A landscape with many valleys, sampled at points; each row gives a point and its height.
A ball rolls from a point to the lowest of its 2 nearest points, and stops where none of them is lower. Distance is the straight distance between rows; heights are no part of it.
Bupur h=6.00: [144 105 166 161 164  90 123 184 119  90  97 127 202 108 160 113 193 163
 177 154  74 132 115 125  82 139 114 110 130  99 154 154  37 134 126  92
 139 104 126  93 105 107 135 165  97 153 163 141 123]
zafer h=6.39: [134 135 137 146 104 130 184 127 123 126  98 163 164  63 109 187 140 177
 176 160 112 137 135  93  78 174 143 148 153  95 175  99 108 122 161  91
 133 170 161  69 158 171 111  89 106 141 150  88 157]
bopa h=2.72: [149  93 112 103 154 146 104 170 145 127 160  95 117 123 134 138 112 118
  84 114 131 145 119 118 130 127 141 100 139 107  93 155 130 148  88 134
 114 135  88 115 104 125 103 136 221 127 125 182 155]
lodug h=5.44: [163  85 128  60 138 142 103 138  99 133 183 115  72 100 102 128 110 140
 118 111 102 144 126 123  88 216 186  91 133 111 113 124 101 110 119 118
  85 115  97 149 110 149 105 109 176 119 121 136 175]
guzas h=5.21: [ 95 126 141 119 156 180 109 145 122 116 122 135  98  94  97 146  87 129
  83 132  98 123 148 111 151 172 150 160 104  90 143 108 150 114  80  90
 131 168  94 118 111 140  61 170  97  79 120 113 155]
tori h=2.14: [164 141  94 119 112  86 133  80 137 135 155 141 109 152  98 123  65 139
 149  72 139 153 133 139 166 129 137 122 152 173 122 111 165 180 155 160
 123 173 133 155 151 140 179  79 127 151 108 158 111]
nisa h=3.24: [178 173 174 196 144 156 123 172 104  83 124 103 123 106 132 114 104 114
  54 146 107  92 144 168 160 128 145 118  97 109  85 123  81 146  97 109
 121 183  92 129 112  55 103 162  93 147 115 164  99]
puvat h=5.57: [114  74 119 111 131 137 121 169 123 136 138 144 137 133 103 117 158 119
 171 140 105  91 114 103 103 143 122  99 113  88 158 130 100 163  82 133
  90 134  21 140 108 126 110 164 135  63 165 151 125]
nuzin h=4.54: [109 124  84 141 192 155 100 147 110 150 119 138 134 128  91 140 123 145
 171  88 111 161 105 111 141 159 113 111 173 120 105 157 193 139 125  98
 105 109 149 156 132 173  75 119 150 114 103 107 116]
Nal h=0.17: [160 139 155  99 100 112 116 149  73 122 150 138 114 120 142  65 162 152
 179 136 150 112 162 178 100 150 124  83 140 129 122 126 146  88 144 136
 101  77 128 187 155 140 162  58 105 132 122 130 118]
Fedul h=6.87: [137  99  83 157  84 129 196 179  96 113 108 119 108 115 159 142 126 151
 158 140 111 112 116 115 132  92 169 171 130 168 158  72 188 142 129 101
 189 119 110 113 180 133 151 116 107  78  85  93 102]
gud h=6.45: [164 150 154 127 124 100 160  76 134  78 111  98 174 117 165 143 103 110
 101 169 174 162 155 129 163 136 162 142 134 172 142 140 128 133 133 115
 135 176 205 111 126 115 204 103 100 193 121 124 124]
zuga h=5.07: [ 65 184 119 149 136 147 100  95 139 135  96 149 123 120  80 151 118  91
 132 146 124 123 142 124 148 121  81 143 152 117 140 110 159 104 119 152
 147 103 141 118 152 154  97 119 125 138 107 104 166]
Kuvib h=1.29: [159  88  87  80 130 109 147 152 130 152 132 134 160 144  99 161 126 169
 205  82 122 154 138 107  71 176 133  79 164 130 119 153 105 195 169 117
  86 173 110 132  87 155 139 110 149 160 144 157  98]
sek h=4.16: [113  86  87  80 131 132 182 132 130 150 114 130  87 154 165 139 121 173
 140  94  96 143  90 144 107 143 187 200 115 156 132  87 152 121 155 148
 194 135 154 110 138 185 111 114 122  78 100  92 147]
Dil h=2.99: [131 105 118 105 166 141 109 187 123 118 108 106 132 140 139 116 156 128
 142 115 108 124 147 132 101 127 110  80 128 125 103 175 112 141  97 127
 118 105 100 115  78 123 117 160 165 145 118 155 105]
Fizis h=5.01: [155 124 113 161 117 135 120 127  90  96 111 100 166 107 138  72 135  99
 158 163 134 117 148 125 165  91  79  72 132 109 124 130 141 146 105 133
 104 128  84 160 179 106 153 115 126 134 119 175 133]
gadeb h=4.93: [103 103 134 105 139 151 143 127 144 122 135 116 106 116 133 138 100 116
  72 126 135 130 138  78 187 139 186 195 112 115 163  99 165 146  77 104
 137 167  82 144 115 135 116 169 109  55 123 128 143]
bof h=4.76: [137 133 121  73 176 140 130 126 109 119 129 117 132 128 156 126 142 161
 146 119 118 167 132 147 115 178 176 117 131 149 126 140 143 114 101 112
 146 127 155 128 108 155 140 118 120 158  93 125 130]
tunof h=4.46: [139  96 101  87 148 140 149 128 110 140 148 132 111 146 160 100 140 152
 172 103 106 160 108 129 114 177 190 141 126 154 143  95 159 116  80 140
 161 121 112 165 147 178 131 108 131  90  95 108 154]
gosav h=3.94: [126 135 136  92 136 155 117 146 105 145 146 125  97 113 100 141 100 114
  84 123 130 118 133 126 137 136  92 128 115  85 110 133 140 136 174 117
  95 125 140 134 111 145  80 107 163 116 112 132 128]
Nevu h=6.99: [152  91  86 145 132 124 152 201  99 111 114  97 105 105 163 127 113 163
 134  98  85 121 136 114 139 122 204 197 154 137 133  58 174 140 114 102
 199 125 106 106 168 157 124 108 138  73  72 103 154]
tekil h=0.39: [143 110  87 108 182 116 111 149 120 149 111 140 164 176 106 161 154 159
 195  81 106 179  95  98  78 164  93  80 161 118  83 165 116 179 132  73
  75 147 116 153 101 151 128 142 142 145 141 153  84]
Lavaz h=4.17: [ 88 161  88 115 206 138  81 124 132 130 127 114 103 147  87 164 118 136
 144  75 131 165 127 156 136 157 126 112 177 150  73 173 179 132 126 123
 130  96 183 144 119 154 119 125 159 187  85 103 113]
pud h=0.47: [139 116  82 152 116 120 165 101 103 129 102 166 129 164 141 110 173 159
 208  99  93 148  72 153  69 134 175 129 131 182 124  98 188  98 112 173
 183 106 137 143 203 162 137 119  73 110 128  81 130]
daz h=4.01: [137 131 110 171  88  81 145 141 122 123 136 122 161 121 154 149 124 135
 164 154 152 133 156  81 154  86  70 130 165 167 155 160 125 152 158 125
 110 148 199 100 105 101 135 114 135 167 146  85  77]
Defa h=2.05: [152 100 121 107 175 147 125 167 152 130 128 102  87 161 124 150 111 108
  52  70 155 102 131 172 132 111 199 149 128 165  96 164 121 189 117 153
 146 120  86 105  62 103 130 178 173 175 114 158 157]
Sefen h=5.81: [169 122 151  75  97 157 124 126 113 132 200 109  68 122 100 128  74 124
  63 131 153 113 123 115 142 189 187 112  95 110 119 112 105 129 129 115
  60 143 115 163 105 105 121 102 163  96 130 159 152]
damuk h=4.89: [134 161 138 189 162 123 157  82 116 158  99 168 144  93  99 122 146 136
 127  98  94 145  60 129 116 111 110 155 116  92 144  94 161 127 164 106
 148 137 123 123 213 150 105  97  91  91 141 113 153]
laza h=2.63: [151 159 163 167 124 159 102 149 116  59 119  90 143 102 134 126  96  74
  56 172 140 101 170 125 180  97 128 154 121 100 107 120 121 146 103 127
 162 199  96 110 146 100 150 148 102 164  97 179 156]
vusu h=1.97: [100 115 149 109 109 122 117 100 164 129 125 121 151 126 184 166 121  83
  73 182 178  98 167  78 164  99 105 163 104 137 144 170 102 141 145 120
  85 158 132  94  58  84 175 146 143 162 121 136  94]
Bezi h=2.58: [136 110 139  89 119 134 144 138 145 150 122 136  77 178 123  93 102 162
  91  51 105 108 124 180 121 106 155 137  81 168 121 124 121 137 145 160
 155 113 131 142  80 110 155 172 117 130 118 126 109]
nepo h=3.00: [165 129 172 133 136 137 141 167 132 133 141 108 110 106 172  85 129 127
  68 124 105 104 120 178 125  94 101 115  95  87  81 107 100 109 155 160
 140  98 119 140 121 111 104 128 156  87 131 151 134]
buta h=2.43: [102 109 121  54 101 138 114 135  97 102 170 116  78 154 114 137  97  85
 113 161 175  96 165 129 164 128 128 146 154 119 127 128 160 115 141 164
 145  68 125 149 122 152 134  63 179 109 110 109 185]
zedo h=1.64: [103 167 148 120 106 148 121  84 108  86 124 119 129 139 146 132 128  89
 117 176 173 119 181 135 184 113 158 172 139 136 150 103 174  99  93 141
 166 128 135 156 158 129 190 117  76 140 102 133 155]
fulo h=3.76: [172 147  96 170 173 105 131  93 140 158 121 138 130 120  85  99  96 134
  99  54  96 186  62 121 178 122 151 134 121 126 129  88 152 157 130 106
 122 172 128 147 170 140 117 133 118  97 114 164 109]
debez h=3.28: [ 90 170 139 106 168 155  86  93 128 128 132 131  93 164  90 185  95  82
  70 118 177 116 146 143 161 132 158 153 141 148 106 177 170 142 122 118
 101 120 161 138  90 118 145 147 126 176 105 126 128]
giga h=3.20: [142 166 167 182 133 139 102 115 105 124  98 124 153  77 127 106 116 128
 106 159 119 117 128 113 171 125  88 123 109 111 143 142 103 125 143  57
  78 169 153 126 129  78 123 151  81 141 128 142  79]
Rafor h=0.73: [149  96  76 130 111 106 157 142 145  93 111  90 160 155 176 124  97 118
 162 114 145 120 148 122 187  55 100 124 163 162 111 159 178 184 140 144
 146 123 148 126 121 117 172 129 157 151 104 143  94]
lak h=6.24: [146 133 151 142  95 119  95 194  81 102  98 156 113 168 107  79 141 143
 172  69  98  63 168 163 109  88 114 113 135 136 123 136 134 137 143 154
 125  60 116 150 113 117 137 129 122 167 119 129 108]
nofa h=2.98: [ 44 119  89 110 111 114 110  86 164 150 156 128 139 153 154 145 169  96
 159 156 183 124 136  93 146 120  67 114 146 138 135 172 153  89 132 124
 101  63 180 144 107 135 121 119 158 121 138  75 102]
bever h=5.42: [162 114 132 182  99  93 197 151 105 129 126 148 134 101 138 144 157 195
 156 126  95 149  93 150 102 118 169 152 146 148 156  86 104  82 187  97
 182 129 154  73 152 137 135 115  92 124 138  72 110]
mel h=2.97: [ 90 171 165 135 106 114  82 147 130 142 135 118 115 116  88 172 159 117
 120 169 145 106 146 118  98 133  70 101 143 110 141 160  73 132 156 123
  93 111 158  99  73 101 105 130 146 188 147 116 103]
suf h=2.70: [142 132 126 113 143 141 102 141 129 132 165 112  80 154  77 170  73  92
  52 102 142 104 139 133 168 121 166 170 147 130 108 150 150 177 140 149
 133 165 110 128  89 125 123 128 168 163  96 153 162]
gimo h=2.66: [112 155 140 120 114 142 100 101 122 132 122 114 141 111 148 137 129 129
 131 165 165 116 147  95 164 134  93 121 112 137 156 164 127 127 126  78
  64 140 155 137  90  79 143 148 101 151 115 123  74]
Fuma h=2.36: [132 131 157 131 120 114 112 186 123 140 145  97 139 113 170 118 167 144
 122 162 143 108 148 142 102 129  88  93 132 127 138 183  76 128 140 110
 114  78 160 115  61  96 128 142 165 179 132 113  91]
zeg h=6.20: [177 164 154 103 129 106 136  69 135 123 115 113 153 122 145 125  97  92
  62 146 187 156 151 139 155 138 145 115 100 157 111 136 107 168 137 115
  95 196 147 114 119  88 195 104 116 203 107 185 126]
resi h=2.82: [ 98 109 132  76  92 133 140 174 126 107 132 114  99 144 156 104 130 119
 137 145 151  88 185 157 114 107 117 143 142 132 136 119 129  89 137 187
 194  46 132 128 117 163 131  84 165 125 109  87 178]
duron h=0.93: [185 109 137 118 104  73 170 147  95 115 123 148 150 124 150  83 164 172
 217  96 134 112 139 160  92 129 129  97 153 143 128 133 148 128 173 130
 120  88 125 164 157 142 174  51  97 124 166 127 100]
disi h=1.99: [132 134 129 134  96 133 136 193 128 102 111 103 168  94 163 149 121 127
 114 175 137  92 181 122 147 105 116 175 166 135 145 154 117 142 142 124
 202 122 154  82  85 111 123 130 145 158  91 116 141]
Dol h=1.98: [ 90 126 133  77  87 139 117 128 122 106 145 107 111 158 144 149 134  73
 106 165 191  84 167 125 171  68 108 153 161 120 113 168 153 120 144 168
 131  87 137 127 106 122 152  99 188 153 115 142 145]
Rimar h=5.18: [102 132  90 149 141 140 145  79 144 162  98 178 169 142 119 138 135 120
 159 126 117 145  85  70  97 144 102 133 113 120 143 128 153 151 114 118
  99 159 114 124 153 154 111 137 112 100 134 119 110]
Reb h=4.67: [121 102  97 158 146 145 105 154 114 108 136  99 133 122 128  95 141  93
 148 148 126 115 148 116 167 100 115  95 160 113 123 130 165 124  51 170
 139  98  58 159 162 128 117 120 169 120 107 144 167]
Fug h=4.64: [ 97 151 119 162  78  94 111 156 137  91 109 109 145 162 104 162 150 113
 180 144 127 103 187 125 120 110 114 102 165 194 147 148 104 149 111 165
 173  95 173  82  61 110 146 153 124 221 132  90 115]
dek h=1.40: [143 123 130 128 125 138 121 156 112  90 119  85 133 126 169 120 118 107
  87 138 162  94 158 139 203  67 132 172 166 127 103 160 176 156 140 135
 169 109 142 138 114 125 155 110 163 163  86 146 130]
kava h=6.61: [161 107 102 133  86  93 188  99 136  80 103 107 167 126 189 146 101 101
 134 161 152 145 145 101 186 103 164 165 131 173 147 110 158 154 143 115
 138 180 172 102 151 107 202 124  97 136 113 134 101]
vitug h=1.43: [129 113  80 156  87  90 186 110 165 113 134 157 100 156 115 191 109 146
 181 137 125 139 124 125 120 115 172 167 123 236 161 111 151  92 149 158
 169 173 209  90 144 124 137 153  76 150 151  83  91]
numun h=4.77: [115 143 115 164 140 156  60  80 159 131 125 166 157 126  78 111 143  91
 177 153 160 159 108 104  98 143 111  64 100 107 128 131 103 140  62 125
  68 148  51 142 186 130 141 140 112  99 156 174 134]
fetu h=4.35: [116 155 119 175 128  89 119 135 138  91 132  97 152 157 129 163 114  95
 124 148 160 132 158 112 162  82  94 146 175 183 137 177 121 158 131 153
 156 117 210  89  81  87 151 144 137 231 126  91 110]
Fas h=1.24: [ 88 100 144  66 159 128 124  96 172 131 144 113 137 155 186 162 151  84
  60 152 182 136 116 103 144 104 129 134 108 125 110 185 131 126 115 115
 101 128 136 118  72 108 161 157 188 122 137 156 103]
zepuf h=4.37: [104 118  87 143 171 147 129 113 141 106 109 111 160 138 168 103 161 111
 144 146 122 134 109 117 132 101 112 124 134 113 118 115 162 114  54 174
 199 107  88 152 174 161 126 128 152  98 109 129 173]
voz h=3.91: [ 95  86  80 108 110 128 185 125 136 159 130 158 117 155 147 184 143 160
 170 140  95 133  68 120  96 141 141 186 127 169 146 126 159  99 152 136
 170 132 194 101 130 171  74 130 121  96 139  61 119]
sudi h=4.86: [110 126  87 160 167 163 110 104 131 172 108 161 191 146 118 147 157 153
 179 119 126 160  54  88 115 151  87 138 147 118 110 160 179 142 115  56
  75 129 174 161 152 175  60 121 129  89 124 104 107]
Sotol h=2.89: [162 188 171 140 121 105 123  88 120 167 142 147 130 125  90 128 117 140
  99 101 136 141 119 152 124 132  82 104 117 111 115 137 113 126 213  98
  63 154 176 145 136  98 133 102  99 160 157 152  71]
bot h=6.02: [141 102 167 124 133 137 145 180 138 140  95 103 146  94 200  77 166 170
 105 136  79 104 124 151  80 116 143 172  91  96 146  80  63  98 136 138
 209 113  92 116 143 149 121 143 121  60 131 115 158]
pefam h=5.77: [167 116 131 100 125 126  96 162  92 139 156 133 112 110  77 133 122 133
 145 111 104 129 154 145  88 157 140  95 173  97 117 118 114 142 153 155
 116 126  87 138 133 162 128  85 169 157 128 162 180]
tidu h=5.47: [ 77 138 128 179  91 133 157  89 124 149 108 172 150  86 132 150 137 121
 142 176 111 103 111  72 116 128 102 163 119 120 180 106 148 117 142 102
 133 147 134  89 168 118 120 127  84  99 138  85 115]
lubo h=5.80: [134  75 158 106 164 157 125 189 133 126 111 107 117 112 162  89 131 155
  89 121  68 111 112 151  97 139 173 161  78  96 108  92  63 119 100 143
 161 140  68 122 101 137  78 184 119  70 142 124 149]
lig h=3.47: [ 78 144 120  82 107 132  98  98 129 156 147 136  96 132  98 150 121 118
 144 137 172 123 139 120 118 153  67 100 142 100 109 155 146 103 180  97
  71  89 170 159 120 148 106  79 162 118 133 111 109]
dok h=2.47: [148 131 156 138 135 143 115 205 138 118 113 104 141  99 153 113 121 131
  78 140 105  84 151 161 125  92 102 147 130 109 104 145 104 120 147 151
 181  95 128 102  99 107  92 143 164 145 100 136 142]
zofe h=5.20: [164 142 135 158 137  97 171 128 109 141 114 145 114 100 136 111 133 173
 148 110  96 144  91 167 145 110 142 148 136 140 146  96 155 100 172 100
 171 117 172 117 186 143 128  84 111 106 108 100 105]
Lemat h=4.63: [137  96 121 107 164 129 126 135 126 115 145 101 115 112 139 127 110 130
  76 103 161 143 106 101 227 160 229 179 137 122 126 119 185 149  74  86
 100 147 127 174 112 142 125 144 132  91 107 136 108]
dato h=1.05: [131 140 145  75  97 128 143 110  98 106 147 105 113 130 176  86 136 135
 141 168 185 120 164 161 155 133 152 137 136 147 138 111 157  99 119 161
 160 105 139 166 158 141 197  50 117 123 105 133 152]
dile h=2.64: [123 110 154  92 118 113 141  94 164 149 125 142 157 163 156 114 178 155
 141 139 103 164 103 171  70 145 117 104  90 153 123 135  36  99 119 143
 159 147 122 112  77 125 158 182 125 147 175 150 102]
sut h=6.19: [115 131 156 143 131 100 154 129 143 125 108 151 209  86 111 159 184 159
 188 161 100 136 117 107  72 152 113 119 131  79 170 134  47 119 153 117
 129 145 132  82 122 146 123 115  84 156 195 130 167]
regeg h=4.08: [151 153 140 168 143 144 139  98 162 151 129 113 129  81 128  95  86 111
  66 138 126 135 105  85 156 125 130 150  92  66 124  54 129 132 106 148
 130 175  75 141 205 156 108 100 144  83 114 155 190]
gik h=4.23: [150 118  93 166 151 122 120 112 139 149 145 117 130 113 106  94 107 136
  97  75 124 161  68 107 204 136 170 142 135 139 137 116 191 127  66  99
 102 141 105 179 166 141  81 136 115  60 106 135 120]
nam h=5.83: [168 118 181 197 138  78 123 175 103  81  99 137 167  96 181  78 184 190
 167 116  71 152 127 153  77 110 149 130 125 130 151 114  53  97 134 111
 187  85 141  83 140 115 150 166  87 169 161  93 156]
nele h=5.85: [ 93 101 130 105 115 158 123 130 122 136 149 152  99 115  94 131 114  93
 116 169 127  80 127  95  99 142  88 109  97  71 145 103  96 135 126 149
  97 118  51 134 142 136  82 132 158  58 164 122 167]
Bebis h=5.89: [ 67 113 157  89  86 131 157 103 133 155 108 165 116 117 104 153 131  97
 115 168 118  92 124 126  76 138  82 147  96  86 171  96  65 121 175 168
 140 108 101 104 128 155  96 133 128  87 184  95 167]
bota h=5.40: [162 136 151 133 113 126 140 117 139 109 133  97 142 120 187  57 140 119
 111 148 143 124 125 150 169  84 100  82  73 143 123 118 110 121 109 124
 102 131  99 162 146  73 168 152 114 102 132 192  73]
Bel h=3.23: [155 125 135 103 135  83 168 102 140 159 134 141 159 165 152 139 157 185
 159 110 116 179  94 140  87 171 139 115 112 180 134 150  68 118 147 121
 135 159 204 122  76 129 149 145 112 165 161 107  84]
datiz h=3.46: [ 83 169 164 126  52 114 104 134 102 122 149 132 115 115 115 133 148  98
 114 202 151  91 184 122 143 129  90 153 144 123 171 134  98  94 152 142
 145 111 174 110 101 124 115  98 122 161 133  95 141]
Zetan h=3.73: [ 79 199 129 138 166 137  77 112 141 146 135 118  91 152  85 156 117 132
 104 107 152 133 133 153 154 144 121 137 142 170 121 178 162 110 123 109
 114  82 214 148  98 102 117 148 104 170 101  87 103]
dedi h=5.11: [121 131 147  54 161 159  94 106  95 135 137 129  83 118 109 106 145 157
 129 120 107 165 124 179  66 206 187  99 103 112  93 110  95  77 126 127
 108 107 124 137 116 150 118 131 126 149 125 130 164]
Rofug h=1.47: [144 156 156 152 170 137 103 147 146 140 141  93 118 134 160 135 184 126
  96 132 138 136 117 168  59 141 100  61 117 133  70 188  63 124 127 100
  87  93 162 112 107  70 139 154 181 190 161 156  92]
lare h=6.05: [175 128 142 126 117 114  89 169  88 123 157 138 101 150  80  99 142 123
 156  85 101 113 165 178  79 115 135  78 154 115  77 119 101 128 146 183
 113  86  69 138 138 120 139 124 142 170 148 180 148]
buti h=5.76: [120 163 148 181 132 124 108 109 130 115  99 154 140 124 105  99 149 118
 158 128 109 121 129 157 129 107 100 101 113 142 159 119 122 116 104 125
 138 103 119 142 162 102 149 169  60 110 143 132 102]
lokan h=4.00: [119 121 131 138 194 154 123 146 148  99 108 104 156 127 182 100 150 126
 102 142 109 145  96 136 166 121 135 136  99 117 112 144 141  98  44 117
 162 137 105 148 135 139  95 164 134  90 101 139 133]
Zumug h=3.26: [ 82 120  94  99  96 144 111  87 128 139 148 146 119 121  79 132 141 102
 180 154 153 126 131  89  76 180 121  75 149 110 141 100 149 136  93 161
 113 103  78 149 164 178 128  91 167 117 145 119 181]
Vog h=5.62: [148 115 142 240 130  82 153 159  93  95 110 149 136 130 139 130 155 182
 167 125  73 192  90 144  92  97 165 134 131 161 153  83  91  88 134  65
 186 122 152  60 147 118 149 187  59 147 148  65 135]
vanat h=3.55: [128 142 157 148 152 155 133 138 135 121 139 117 120  96 156  81 124 109
  91 154 118 124 122 147 144 127 126 115  86  84 115  90 118  95  88 141
 128 140  82 159 171 124  96 133 134  61 131 146 145]
Voka h=6.01: [111 165 169 164 110 126 101 148 137  96 103 135 102 157 109  95 138 113
 135 128 104  85 167 182 127  82 107  97 108 145 138 122 108  98 106 178
 173  82 115 130 119 104 146 172 109 165 130 142 124]
miz h=2.07: [163 163 150 129 174 136  89 144  92 153 139 126 102 128  64 148 131 158
 126  66 123 123 119 167  98 167 122  97 148 101  82 151 126 147 193  81
  59 117 145 160 118 117 114 114 108 172 145 143  96]
kepe h=3.56: [126 152 141 145 108  71 132  91 150 178 149 137 134 130 138 120 122 131
  98 109 152 148 137 113 155  91  64 125 124 159 125 153 121 123 195 117
 100 140 201 125 104  89 144 106 126 167 141 106  62]
tivol h=5.68: [106 134 145 133  74 119 165 116 112 139 111 171 126 103 106 139 156 133
 151 141 107  79 137 128  87 135 100 156 125 103 187 101 118 127 169 134
 143 125  98 113 147 120 130 119  68  92 172  96 135]
dos h=1.93: [154  92 108  80 125 109 166 118 164 157 111 132 146 181 151 102 130 151
 134  79 109 164 107 153 100 113 149 120 106 164 119 109  89 161 124 173
 177 160 107 120  91 129 163 176 129 125 128 166 115]
retig h=2.15: [135 118 113 105  85 112 125 116 118 152 141 162 147 145  47 155 122 129
 211 112 158 123 148  96  84 151  99  71 172  94 142 128 124 172 158 123
  58 147  89 142 129 156 154  78 138 157 168 151 124]
Zotil h=6.25: [146 115 143 134 145 114 158 146 135 146  83 109 171  77 162 117 150 156
 128 144  86 137 140 158  90 115 118 153 143  94 133  87 100  99 156 162
 223 136 128  94 168 172 114  95 144 118 112 113 189]
dofam h=6.74: [144 108  78 184  70 104 193 129 108  87 112 114 126 128 170 137 106 126
 142 149 145 132 111 115 188  71 162 162 128 192 139  70 190 137 144  66
 133 144 147 110 184  96 175 129  85 102  87 109  80]
ritu h=6.13: [154 124 158 129  94 169  98 124  97 114 206  91  74 132  90 150  58 120
  63 131 162 110 117 119 169 170 179 107 130  98  90 152 133 109  98 104
  18 140 113 158 102  78  60 104 158  92 138 139 137]
lesef h=1.03: [164 109 131 140 125  96 167 120 102 134 104 164 140 155 152  66 179 175
 196  52  98 126  84 159  87 109 159 122 111 155 142 101 151 109 135 138
 155  76 100 163 181 134 161 117  71  92 148 113 112]
zemun h=0.26: [103 142 133 124 180 158  88 110 170 124 144  87 107 126 162 163 147  95
  62 152 160 130 111 132 119 127 115 100 104 119  80 210 111 121 100  98
  81 129 153 102 107  72 124 157 188 151 151 155 104]
mipar h=2.13: [121 186 150 166 119 142 111  94 129  74  96 115 157 106 133 122 119  88
 107 180 131 125 174 136 163 111 108 151 129 122 146  97 126 107  95 146
 188 165 120 108 188 115 168 127  88 161 101 148 172]
bomot h=1.25: [142 113 122 110 175 117 101 174 125 144 138 129 129 164  83 148 152 146
 172  48 112 125 111 118  82 130 101  81 137  96  96 162 117 155 153  85
  49 106  84 167 102 114 118 154 117 124 183 166  92]
kuguk h=1.84: [ 84 126 106 107 119 103 165  85 169 145 134 161 120 181 131 184 106 137
 132 108 116 143 132 106 130 124 148 171 112 199 166 136 143 125 135 143
 146 154 194  85  86 116 143 180  84 138 128  96  96]
Rege h=5.48: [107 155 129 147 155 117 121  96 146 143 104 160 167 136 101 138 164 130
 163 119 122 161 115 115 102 138  74  97 130 128 143 148 111 123 140 115
  95 128 139 127 128 129 127 155  96 144 158 128  89]
duza h=4.36: [110 152 153 134 162 166 104 123 124 151 115 169 124  87  67 142 125 138
 119 128 119 126 109 119 118 168  93 123 125  43 125 127 133 116 167  81
  66 106 137 134 142 159  52 113 116  95 153 117 156]
Mulu h=1.01: [135 105  69 156 106 107 176 122 137 113 122 152  88 161 118 163 116 164
 201 106 114 121  95 156 108 110 161 143 137 219 137 105 200 122 157 163
 170 129 158 115 187 143 142 117  82 123 116  90  85]
ruga h=2.73: [ 93 121 111  93  55 126 145 117 101 149 123 161 132 112  78 139 125 106
 199 156 155  85 163  99  89 151  87 112 170  92 150 122 146 145 165 146
  99 131 114 129 139 173 118  47 147 137 162  99 151]
zif h=3.17: [139 151 124 120 151 111 147 109 148 169 120 144  90 150  88 127  79 137
  66  52  93 144 106 150 161 111 142 161  98 152 123  97 141 157 152 153
 160 168 135 124 129 112 129 160 112 119 105 149 110]
ret h=1.42: [157  73 105 114 153 131 111 188 152 123 119  98 121 150 118 120  95 132
 105  62 102 116 133 122 133 115 196 138 146 160 115 140 122 172  73 162
 169 133  50  99  66 122 129 201 161 145 100 158 147]
Sil h=5.23: [130 117 119 134 121 137  87 133 142 128 152 144 116 147  90 134 145  95
 168 139 135 113 144 120  97 126 105  56 111  99 133 146  91 151  90 127
  54 155  40 145 132  88 140 160 139  98 182 191  97]
lamug h=1.46: [148 121  74 144 120 105 139  75 148 127 118 128 161 147 133 119  80  86
 148 110 149 155 138  79 194  91 108 129 150 156 117 111 177 170 129 161
 117 166 112 133 173 129 171 103 138 150 106 162 128]
Giku h=6.46: [116 143 141 148  88 166  66 115  97  98 195 129  48 167  67 154  80 106
 103 120 147 105 141 156 122 160 164  84 124 111  90 157 112 102  81 135
  42 108  97 145 107  58  57 139 140  76 168 135 121]
tasi h=6.49: [104 134 123  75 160 150 139 108 145 146 115 118 112 109 118 148 115 133
 101 122  96 157 129 162  90 142 121 143 142  87 104  91 101  89 161 182
 191 128 143 102 137 190  98 109 155 141 122 104 213]
Nasin h=2.62: [ 61 101 118  78  96 113 168  97 164 145 166 142 140 164 206 140 162 121
 144 165 170 131 117  91 142 122  99 155 112 156 167 154 134  85 121 132
 131  91 184 132  83 141 126 132 144  95 141  78 113]
tavar h=4.73: [ 91 163 144 167 125 164  91  87 140 156  98 165 142  96  98 121 103  85
 118 162 135 110 130  86 141 124  64 131 126  71 119 129 145 121 145 118
  76 140 115 116 170 153  95 101 132 134 125 121 150]
dupu h=3.78: [175 148 150 184 148 144  94 133 102  85 108  85 145  93 118  97  90 108
  96 153 139 136 126 127 189 135 128  86  96 113 102 132 124 156  80  80
  55 197  95 161 134  77 119 160  90 125 121 176  90]
sulog h=4.32: [122 154 125 164 140 194  65  41 162 131 123 156 156  87 114  94 128 107
 134 159 184 173 109  95 136 154 139 103  96 119 123 123 148 118  45 118
  69 141  85 156 180 157 138 115  90 103 110 145 180]
palu h=5.52: [118 119 155 116 133 172 137 169 139 125 128 127 100  89 109 155  77 128
  54 147  85 106 138 131 109 147 140 155  82  64 112  92  68 140 131 141
 142 175  74  98 105 130  63 174 133  82 138 134 174]
gat h=3.84: [122 132 108 118 129 178  82  75 151 148 173 128 116 111 100 108 114 107
 131 137 178 170 114  92 131 171 141  95 143 104 115 127 167 104  87 105
  71 106 111 169 164 165 120  96 161 103 122 152 179]
Deze h=5.82: [168 122 122  90 101  95 146 109 153 153 138 114 143 136 167 104 117 104
  81 123 168 140 140 123 146  95 105  99  92 142 114 123 109 177 150 132
  91 169 106 131 104  81 184 120 159 131 124 205  78]
fefup h=2.25: [ 54 137 142 100 135 119 136  92 177 141 157 156 119 176 161 159 139 115
  99 123 144 133 111 108 146 117 139 171 108 161 167 154 136 100 109 139
 156  97 188 119  65 123 134 185 121 118 134  83 118]
Nelav h=4.55: [123 141 119 186 158 125 154  87 148 154  85 145 162  96 129 114 122 111
  96 125  94 142  96  94 124  91  84 154 112  81 129  91 138 152 135 150
 179 167 104 111 220 147 112 111 139 100 121 130 167]
bam h=3.12: [ 78 144 158 108  60 132 124 158  98  99 141 124  84 148 144 106 125 132
 118 161 147  71 170 144 154 117 125 168 139 137 163 137 151  78 147 134
 177  49 188 138 106 125 127  90 115 124 107  65 143]
Nemed h=2.10: [170  81 104 102 160 121 120 191 147 145 147  89 118 119 136  97 108 134
  90  81  90 146 122 130 125 119 171 138 151 128  92 118 114 141 107 179
 166 115  73 128 117 146  99 136 199 109  98 163 171]
non h=3.62: [137  90 119 115 103  77 195 110 150 183 153 158 145 163 160 145 157 193
 162 122 103 154  72 126 104 145 137 167 116 162 143 131  95 103 167 131
 154 157 215 116  88 147 105 126 128 109 180  81  99]

For each start below, name the point where the ball stops.
bot -> dos
fetu -> tekil
sudi -> ret
Giku -> dos
gosav -> pud
nele -> tekil
ritu -> dos
lare -> dos
kava -> Rafor
Fug -> tekil

Write out the way that a ball takes from each point below.
nam -> Vog, bever, zofe, damuk, Nelav, regeg, vanat, nepo, dok, disi, dek, Rafor
Nevu -> sek, voz, non, Bel, dile, dos
Zotil -> bot, lubo, palu, guzas, gadeb, Lemat, gik, fulo, zif, Bezi, dos
Fedul -> dofam, kava, gud, zeg, Deze, bota, Fizis, Reb, zepuf, lokan, vanat, nepo, dok, disi, dek, Rafor
